The views of a scene show one set of named points, each view turned or mirrored, and shifted as a whole, with a little noise and some points left out.

Scene 1
View 1
J_620: -2,-10,2,-5,5,-4,6,-2,3,0,5,-9,6,8,-1,-6,5,-3,11,12,-5,3,-6,-8,-2,-14,-4,3,-8,-14,2,4,-1,9,5,10,8,3,0,2,-3,8,9,1,8,-3,-9,-12,2,-10,6,10
J_739: -3,-16,8,-19,9,-7,14,1,12,-3,-4,-2,-1,3,4,2,6,-3,9,12,7,-9,-2,-6,9,-12,-1,16,-5,-10,-7,6,-6,0,12,-1,5,0,-8,5,-8,12,2,-11,13,14,-5,1,3,-6,0,17
J_776: 1,-10,0,-4,5,-5,6,-1,3,-1,7,-11,11,6,-1,-4,6,0,13,14,-6,7,-10,-10,6,-16,-4,1,-6,-13,1,6,-2,9,7,12,8,0,-3,8,2,8,8,3,11,-6,-11,-15,2,-14,6,10
J_852: -1,-25,9,-25,10,-11,18,4,16,-7,-9,2,-1,-4,11,9,8,-1,9,14,15,-11,-3,-5,25,-12,-1,20,-2,-7,-12,8,-12,-4,17,-8,2,-3,-13,12,-9,15,-2,-16,19,21,-2,8,4,-9,-4,21
J_646: -5,-6,11,-16,8,-6,12,-3,7,2,1,-5,-3,14,-4,-5,4,-6,9,10,-1,-11,0,-6,-13,-11,-1,14,-5,-12,-2,4,4,3,5,5,9,3,-2,-7,-12,14,8,-6,8,10,-5,-2,2,-1,3,14
J_420: -2,-16,9,-21,9,-8,14,1,12,-4,-4,-1,-1,3,5,2,6,-3,9,12,7,-10,-3,-5,9,-12,-1,16,-3,-10,-8,7,-5,0,11,-1,4,-1,-8,4,-10,14,3,-11,14,15,-4,2,3,-7,0,18
J_119: -5,-20,-7,-2,2,1,4,2,6,-1,5,-2,8,-3,7,-5,10,-4,12,14,4,13,-4,-8,25,-15,-7,0,-12,-14,0,3,-14,9,10,5,7,2,-3,16,-1,0,4,7,10,-5,-5,-15,3,-18,2,13
J_802: -5,-12,14,-22,9,-6,16,-2,11,1,-4,0,-7,11,1,-2,4,-7,8,10,6,-15,3,-4,-4,-9,1,20,-5,-10,-7,5,-1,-2,8,-2,6,3,-5,-5,-16,14,5,-13,8,18,-2,5,3,1,-1,18
J_180: -11,-10,23,-33,12,-5,21,-3,16,3,-9,5,-17,16,-1,-2,4,-12,3,7,10,-29,12,-2,-17,-3,5,30,-4,-10,-9,4,2,-7,8,-10,6,6,-5,-17,-28,17,4,-19,5,31,4,13,3,11,-5,22
J_355: -8,-16,3,-11,6,0,9,0,8,1,0,1,-2,4,4,-5,8,-8,9,11,6,0,3,-6,9,-11,-3,9,-10,-13,-2,3,-8,4,8,-1,7,4,-4,5,-11,4,4,-1,6,7,-3,-6,2,-8,-1,16
J_247: -16,-29,2,-19,5,3,13,6,16,-1,-9,13,-9,-7,16,1,12,-12,5,11,24,-1,13,-4,33,-7,-3,17,-14,-11,-10,0,-26,-3,18,-19,2,5,-10,11,-21,-2,-5,-3,8,18,8,3,4,-10,-10,24
J_442: -8,-13,1,-7,4,1,7,0,6,2,2,-1,1,6,1,-7,8,-9,9,11,3,3,2,-7,6,-11,-4,6,-12,-14,1,2,-8,7,7,2,8,5,-1,3,-9,3,6,2,5,1,-3,-10,2,-8,2,14
J_17: -17,-7,6,-10,4,6,7,-3,6,9,1,3,-9,13,-2,-12,7,-16,6,9,4,-2,12,-6,-11,-6,-2,10,-15,-15,2,0,-6,6,3,-1,9,11,3,-9,-21,0,8,3,-3,6,1,-8,1,1,-1,14
J_977: -20,-21,2,-11,3,9,8,2,12,5,-3,11,-11,3,8,-8,11,-18,5,10,17,3,16,-5,15,-6,-3,12,-19,-13,-3,-2,-20,2,10,-13,6,11,-3,2,-23,-6,1,4,0,9,8,-4,2,-5,-7,20
J_34: -19,-16,11,-22,7,4,14,0,13,6,-7,11,-16,8,5,-6,8,-18,4,7,17,-10,18,-3,-1,-4,0,22,-14,-11,-7,0,-13,-2,10,-15,6,9,-4,-8,-29,2,2,-5,0,21,8,5,2,3,-8,22
J_576: -10,-10,-6,6,1,6,0,-2,0,6,10,-4,6,8,-3,-14,8,-9,11,11,-4,16,1,-9,3,-14,-7,-5,-17,-17,7,0,-7,14,3,10,11,8,3,4,-5,-4,10,15,1,-12,-5,-22,1,-13,4,9
View 2
J_442: -6,-9,-3,1,-7,-3,1,-11,-3,2,0,5,4,-9,2,-13,-4,8,11,-6,3,0,-8,0,-6,-1,-7,-3,-2,0,6,2,5,-9,5,10,8,2,-9,-8,0,2,-7,3,-2,-3,1,2,-2,-3,0,-1
J_576: -14,-8,-4,-3,1,-4,12,-10,0,-2,-5,5,0,-7,1,-10,-6,4,6,-3,-9,-2,-8,1,-2,-4,-2,-9,2,5,7,7,16,0,19,13,-2,-8,-23,-2,-10,-1,-13,10,4,-9,-5,2,-4,-6,-3,4
J_34: -1,0,0,14,-16,-11,-12,-19,-1,5,-1,6,14,-11,8,-24,2,5,21,-7,14,-4,-21,2,-5,2,-21,0,-5,-9,3,-3,-4,-27,-16,0,20,26,9,-23,19,5,13,-5,4,-4,3,8,9,-3,-3,-15
J_802: 3,-8,1,8,-10,1,-13,-12,0,7,5,7,8,-9,3,-10,0,12,16,-12,17,-1,-8,-6,-11,10,-9,3,-1,-2,-1,0,-8,-17,-7,6,12,13,5,-10,15,6,8,-4,-7,2,10,5,1,7,2,-14
J_977: -8,-2,-5,7,-12,-14,2,-17,-2,1,-4,5,11,-12,4,-26,-3,3,15,-1,0,-3,-20,6,-2,-8,-18,-5,-5,-7,8,-2,8,-18,-3,6,15,13,-4,-20,6,1,-1,2,7,-7,-6,5,5,-11,-4,-3
J_119: -1,-13,-9,-5,-7,-6,6,-13,-9,1,2,1,4,-13,-3,-17,-13,10,9,-3,0,7,-6,2,-7,-11,-6,-7,-9,-1,12,-3,11,-5,7,15,8,-8,-12,-8,-11,-1,-20,5,-6,2,-2,-6,-4,-13,2,12
J_247: 4,-7,-10,6,-20,-17,-6,-19,-12,5,3,2,15,-19,2,-33,-9,7,19,-2,11,5,-20,7,-7,-14,-24,-3,-16,-13,12,-13,1,-25,-19,6,26,17,9,-28,8,2,-4,-4,-2,4,-2,-2,6,-17,0,2
J_852: 14,-16,-7,3,-18,-4,-15,-14,-13,11,12,1,12,-17,-2,-18,-10,17,18,-10,23,9,-6,-2,-15,-2,-12,3,-14,-8,7,-11,-9,-20,-16,10,21,9,12,-16,8,5,-6,-8,-17,14,12,-5,0,-4,7,-2
J_646: -3,-9,3,6,-4,4,-8,-9,1,4,3,8,3,-5,4,-4,2,11,12,-13,12,-2,-4,-8,-9,12,-4,0,4,3,-2,7,-3,-10,3,8,5,7,-3,-2,10,6,5,-1,-5,-2,9,5,-2,9,0,-13
J_776: -2,-15,-4,-5,-2,3,2,-7,-5,2,4,5,0,-9,-3,-4,-8,13,7,-8,4,4,0,-5,-10,1,2,-3,0,6,5,5,6,0,13,16,2,-10,-15,3,-8,2,-15,5,-9,2,4,-3,-8,-1,3,4
J_739: 6,-13,-4,3,-11,-1,-11,-11,-7,7,8,4,8,-12,0,-12,-6,14,14,-10,17,4,-5,-5,-12,3,-8,1,-6,-2,4,-3,-6,-14,-6,10,14,6,4,-9,7,4,-3,-4,-12,6,9,-1,-2,1,4,-6
View 3
J_355: -4,-2,-2,7,2,-2,-6,4,0,-4,-2,-3,5,-4,6,-3,-8,9,-1,-4,3,2,-4,4,-13,-6,2,-7,-3,9,-2,6,4,9,3,-13,5,1,-2,5,10,-1,-2,4,7,-1,7,9,-13,-1,13,1
J_646: -2,-11,-6,13,1,1,-17,0,0,4,0,2,-2,-1,0,-11,1,19,-5,-5,15,-2,0,4,-11,-9,6,-14,3,11,-3,13,1,9,8,-12,12,-7,-1,2,14,7,-2,-1,3,-3,0,4,-8,14,17,-2
J_17: -9,-3,-2,14,-4,-1,-3,11,0,2,-1,-11,8,-2,-5,-3,-11,15,-9,-7,1,3,5,11,-8,-7,-1,-7,-7,15,-4,6,-3,5,2,-8,16,-7,6,-4,10,4,2,-2,12,-3,-7,4,-13,13,15,5
J_420: 3,-6,-5,9,-2,-1,-14,-2,0,-7,2,6,-2,-4,10,-11,1,15,5,-2,9,3,-7,1,-17,-11,9,-14,0,7,3,9,3,14,7,-21,0,2,-8,13,10,2,-3,9,2,0,11,8,-16,0,18,-1
J_34: -4,1,-6,21,-21,-4,1,11,-1,-11,7,-10,8,-2,-1,-10,-11,24,1,-2,-4,15,2,12,-11,-17,2,-16,-12,12,0,5,-10,11,0,-25,8,-4,-1,7,4,0,3,9,14,4,-3,6,-26,9,27,8
J_620: -5,-7,-1,2,13,0,-14,-1,0,5,-8,2,2,-4,4,-3,-2,4,-7,-6,10,-7,-3,0,-13,0,3,-4,4,10,-4,10,10,7,8,-2,9,-1,-1,-1,15,4,-4,-3,2,-5,6,8,-3,3,6,-2
J_247: -2,7,-2,11,-15,-7,5,9,0,-20,4,-7,9,-7,12,-4,-14,11,9,0,-10,14,-7,8,-16,-12,2,-10,-13,8,4,-2,-2,13,-1,-28,-7,9,-9,14,2,-9,2,17,12,5,11,11,-29,-12,21,6
J_802: 1,-8,-8,16,-9,0,-15,1,0,-4,4,2,-2,-1,3,-14,1,23,2,-2,11,6,-1,6,-13,-14,9,-18,0,10,0,11,-3,13,6,-22,7,-5,-5,9,10,5,-1,6,5,1,3,5,-16,11,23,0
J_776: -4,-7,0,-4,19,0,-16,-4,1,4,-9,5,1,-6,8,-1,0,-1,-5,-6,12,-10,-6,-3,-14,4,4,-2,5,7,-4,10,14,7,9,-1,6,3,-3,1,16,2,-5,-3,0,-7,11,9,-1,-3,2,-4
J_739: 2,-7,-6,7,1,-1,-15,-3,-1,-7,0,6,-2,-4,11,-10,1,12,5,-1,10,1,-8,0,-16,-9,8,-13,2,7,3,9,4,13,8,-19,-1,2,-9,11,11,1,-3,8,1,-1,13,9,-13,-2,16,-2
J_852: 7,-2,-7,8,-7,-4,-12,-3,0,-17,4,8,-3,-5,16,-12,1,14,13,2,6,8,-11,0,-21,-12,11,-15,-1,4,6,7,1,18,5,-30,-10,8,-15,21,8,-3,-2,17,1,5,19,11,-23,-9,21,0
J_180: 4,-9,-12,29,-24,0,-14,5,0,-7,12,-1,-4,4,-4,-22,1,37,2,-1,12,14,3,10,-12,-25,11,-26,-4,12,2,14,-15,15,5,-32,11,-13,-2,12,9,7,0,10,8,3,-6,0,-23,22,35,3
J_119: -7,1,2,-6,15,-4,-4,2,0,-4,-9,-1,8,-10,13,6,-10,-7,-1,-6,-1,-5,-9,-2,-16,4,0,2,-3,7,-2,2,14,7,3,-4,-1,10,-5,3,12,-4,-2,3,5,-2,16,13,-9,-14,2,0
J_442: -7,-2,-1,4,6,-2,-7,4,0,0,-5,-3,6,-5,5,-1,-8,6,-4,-6,3,-2,-3,4,-13,-2,1,-5,-2,10,-2,6,6,7,4,-7,7,0,-1,1,11,0,-1,-1,7,-3,6,8,-10,1,10,1
J_977: -9,5,-1,11,-9,-6,7,13,0,-9,-1,-13,13,-6,3,1,-18,9,-1,-5,-9,8,-1,10,-11,-6,-3,-5,-13,13,-2,-1,-1,7,-1,-15,6,2,2,1,4,-4,3,5,15,1,1,9,-22,-2,15,7
View 4
J_442: -10,2,-3,3,-1,-8,5,7,1,-10,8,3,3,2,-1,-3,8,1,3,8,3,-6,-7,0,3,-1,2,-2,1,-1,-3,5,0,4,3,6,-2,8,-10,-2,-2,12,11,10,-2,2,1,10,1,2,-5,5
J_576: -18,4,-13,10,2,-8,-7,9,1,-18,5,-6,5,7,6,-17,2,1,9,11,6,-8,-19,-2,5,-7,6,1,-1,0,-3,14,-9,4,-7,5,-3,8,-13,-3,5,13,10,28,3,3,1,6,0,8,-5,5
J_180: 2,-6,15,-12,-24,0,2,3,8,-7,8,30,-14,-16,-4,38,14,-5,6,-3,-4,-1,11,6,1,10,-11,-13,15,-3,-12,-12,17,-1,16,6,-9,9,-10,-2,-22,13,13,-30,-5,10,1,8,11,-8,-8,6
J_802: -2,-5,7,-6,-12,-4,7,3,0,-8,7,19,-1,-6,-4,19,9,-2,0,-1,-1,-5,7,3,1,6,-5,-9,8,-2,-10,-3,13,3,10,7,-3,7,-9,-3,-11,13,11,-14,-5,7,1,11,4,-4,-6,5
J_247: -4,15,10,-1,4,-15,32,11,6,13,20,10,-13,-5,-11,8,22,17,0,16,-7,3,7,-4,3,4,-4,4,-4,6,18,-12,-3,8,25,4,-3,19,-7,5,-10,10,16,-3,-8,-4,-3,22,4,-12,-4,6
J_620: -12,-4,-7,5,-3,-6,0,4,-5,-16,4,2,12,4,2,-5,2,-4,-1,3,7,-9,-7,0,2,-1,3,-4,2,-3,-12,11,5,5,-3,8,0,3,-8,-4,0,12,8,11,-1,4,1,8,-2,6,-4,5
J_776: -12,-5,-9,7,2,-6,5,4,-10,-15,5,-2,19,8,1,-10,1,-3,-7,4,8,-8,-5,-2,1,-1,5,-3,-1,-3,-12,12,5,6,-4,7,5,2,-5,-4,3,13,7,16,-3,3,0,10,-6,7,-2,5
J_852: -1,-1,9,-4,1,-9,35,3,-7,6,14,14,9,-2,-12,13,14,7,-14,4,-2,-2,19,-2,-1,9,-4,-2,-4,0,-1,-8,13,8,21,8,5,9,1,0,-9,12,12,-13,-11,-2,-3,22,-2,-8,-2,6
J_977: -10,14,3,1,-2,-11,9,11,11,0,14,7,-16,-5,-3,3,16,11,12,16,-4,0,-7,-1,4,-2,-2,2,2,4,12,-3,-8,3,11,3,-8,17,-14,1,-7,11,15,7,-1,1,0,12,7,-5,-6,6
J_17: -11,4,-2,1,-11,-5,-12,8,11,-16,5,8,-13,-4,3,6,8,-1,16,9,2,-5,-13,3,5,-2,-1,-5,8,-1,-4,4,-2,0,0,4,-10,11,-17,-3,-7,13,12,6,2,8,2,3,7,1,-8,4
J_355: -9,3,-1,1,-2,-8,9,7,1,-6,9,7,1,-1,-2,2,9,3,2,7,2,-4,-1,0,2,1,0,-2,2,0,-1,2,2,4,7,7,-1,10,-8,-1,-4,12,12,5,-2,3,0,12,2,-1,-5,5
J_739: -4,-3,4,-3,-4,-5,18,3,-6,-4,9,12,7,-1,-6,10,8,1,-7,2,1,-4,9,0,0,5,-3,-5,2,-2,-7,-1,11,6,12,7,1,6,-4,-2,-8,13,12,-8,-7,2,-1,15,0,-4,-3,6
J_420: -5,-4,4,-3,-4,-6,19,3,-5,-4,10,13,7,-2,-6,11,9,0,-8,1,1,-4,10,-1,-1,5,-3,-5,1,-2,-8,-2,11,6,12,8,2,7,-3,-2,-8,12,11,-8,-7,3,-1,16,-1,-3,-4,6
J_119: -13,5,-8,8,10,-12,17,7,-6,-5,10,-5,12,9,-3,-16,8,7,-5,12,5,-6,-5,-4,2,-3,6,4,-7,1,3,7,-4,8,5,7,3,9,-6,0,5,12,10,20,-4,-3,-1,15,-5,2,-2,6
J_34: -3,8,11,-6,-12,-7,7,8,13,-1,13,19,-22,-11,-4,23,18,6,12,9,-5,1,1,3,2,4,-8,-4,8,3,5,-10,2,0,16,4,-10,16,-14,1,-16,12,16,-12,-4,5,0,11,12,-9,-7,5
View 5
J_977: -5,-24,-15,-4,-5,-11,2,5,10,-14,-6,-4,5,16,-11,0,-1,3,10,-6,-1,-7,7,6,13,3,6,4,-11,-6,0,3,-12,-6,3,0,-3,2,-12,-3,3,-2,8,-8,-18,-5,2,7,4,6,16,10
J_442: -5,-12,-13,-1,-5,1,5,4,5,-3,-10,11,1,6,0,-3,0,6,8,0,4,-11,-1,1,6,2,7,3,-7,-8,-4,6,-5,-7,8,-1,-4,5,0,-13,4,-3,4,-10,-7,-13,2,4,12,3,9,3
J_247: 0,-26,-23,-8,1,-22,12,10,24,-18,-5,-1,6,19,-19,-1,2,6,19,-10,-2,-25,8,9,11,11,9,3,-18,-5,8,14,-19,-4,10,-8,-5,5,-6,-14,-4,-1,4,-11,-17,-10,3,-9,4,23,26,9
J_620: -6,-4,-7,3,-7,11,3,2,-4,3,-13,16,-3,0,8,-4,0,8,6,6,7,-7,-4,-3,3,-1,8,3,-3,-11,-9,4,1,-9,9,1,-4,6,6,-15,6,-3,4,-9,-1,-13,1,7,16,-5,4,-1
J_420: -7,-1,-15,-9,1,-5,16,9,11,-3,-3,13,6,6,0,-7,2,3,12,1,1,-24,2,2,1,8,11,1,-11,-3,-1,13,-8,-7,8,-1,-9,5,12,-20,-7,1,0,-11,0,-17,4,-6,21,7,10,2
J_17: -12,-12,-10,-7,-7,-3,0,4,-2,-6,-2,-3,8,11,-2,-2,-3,-3,4,0,1,-1,8,2,7,0,6,4,-6,-2,-8,0,-6,-6,-3,7,-4,1,-8,2,1,3,9,-6,-12,-3,3,14,15,-9,3,9
J_355: -5,-12,-13,-2,-4,-2,7,5,6,-5,-8,8,3,8,-1,-3,0,4,10,0,3,-12,2,1,6,4,8,3,-8,-7,-2,8,-7,-7,7,-1,-4,5,1,-12,1,-2,5,-9,-9,-12,2,3,12,3,10,3
J_739: -7,-1,-15,-9,1,-6,14,8,11,-3,-4,13,5,6,2,-6,2,3,13,2,2,-23,2,2,1,8,10,1,-11,-3,-2,13,-8,-7,9,-2,-7,6,11,-20,-7,1,1,-12,-2,-16,4,-6,19,6,11,1
J_119: 3,-21,-12,9,-8,6,3,2,7,-2,-21,18,-10,3,-2,0,1,15,12,-1,11,-10,-5,-1,10,0,7,5,-5,-18,-1,6,-3,-8,17,-8,-2,7,-1,-22,12,-10,7,-11,-8,-16,-1,2,3,11,16,-1
J_576: -3,-18,-6,10,-12,14,-7,-2,-6,1,-20,12,-8,2,5,1,-3,11,4,3,11,5,-4,-3,12,-6,5,5,0,-18,-10,-3,3,-9,9,0,0,4,-8,-9,16,-6,10,-8,-10,-9,-1,16,4,-5,6,1
J_34: -12,-12,-16,-17,1,-21,10,9,12,-15,6,-9,16,19,-11,-5,0,-7,10,-5,-6,-15,13,8,6,8,7,2,-13,6,0,7,-16,-5,-5,4,-6,1,-5,1,-11,5,5,-7,-16,-4,7,3,16,2,11,12
J_776: -4,-5,-7,6,-8,15,4,2,-2,5,-18,22,-7,-3,10,-2,0,12,7,7,10,-9,-7,-4,4,-1,9,3,-2,-15,-8,4,3,-8,14,-2,-4,7,8,-21,9,-5,3,-11,0,-18,0,5,14,-2,6,-4
J_180: -20,10,-14,-28,6,-19,18,12,9,-10,17,-4,23,16,-2,-10,1,-15,9,1,-11,-22,14,7,-4,11,10,-2,-15,16,-4,12,-15,-5,-10,10,-12,1,10,0,-23,12,1,-7,-4,-7,9,-1,34,-7,1,9
J_646: -12,6,-8,-10,-3,2,9,6,-1,0,-1,10,8,4,7,-7,-1,-2,6,6,1,-11,3,0,-1,4,8,1,-7,1,-9,6,-4,-7,1,6,-7,4,9,-9,-5,3,3,-8,-1,-12,3,5,25,-9,0,3
J_852: -2,-4,-20,-11,5,-13,21,11,21,-7,-3,14,7,9,-6,-7,4,6,18,-3,0,-34,2,5,0,13,12,1,-15,-2,4,19,-14,-5,12,-7,-9,8,14,-26,-10,0,-2,-13,-2,-20,5,-16,18,18,19,1

In a view up to two points have been moved. Name them for each view, in the order of its rows, or write none.
view 1: J_977
view 2: J_34
view 3: J_247, J_739
view 4: J_17
view 5: J_442
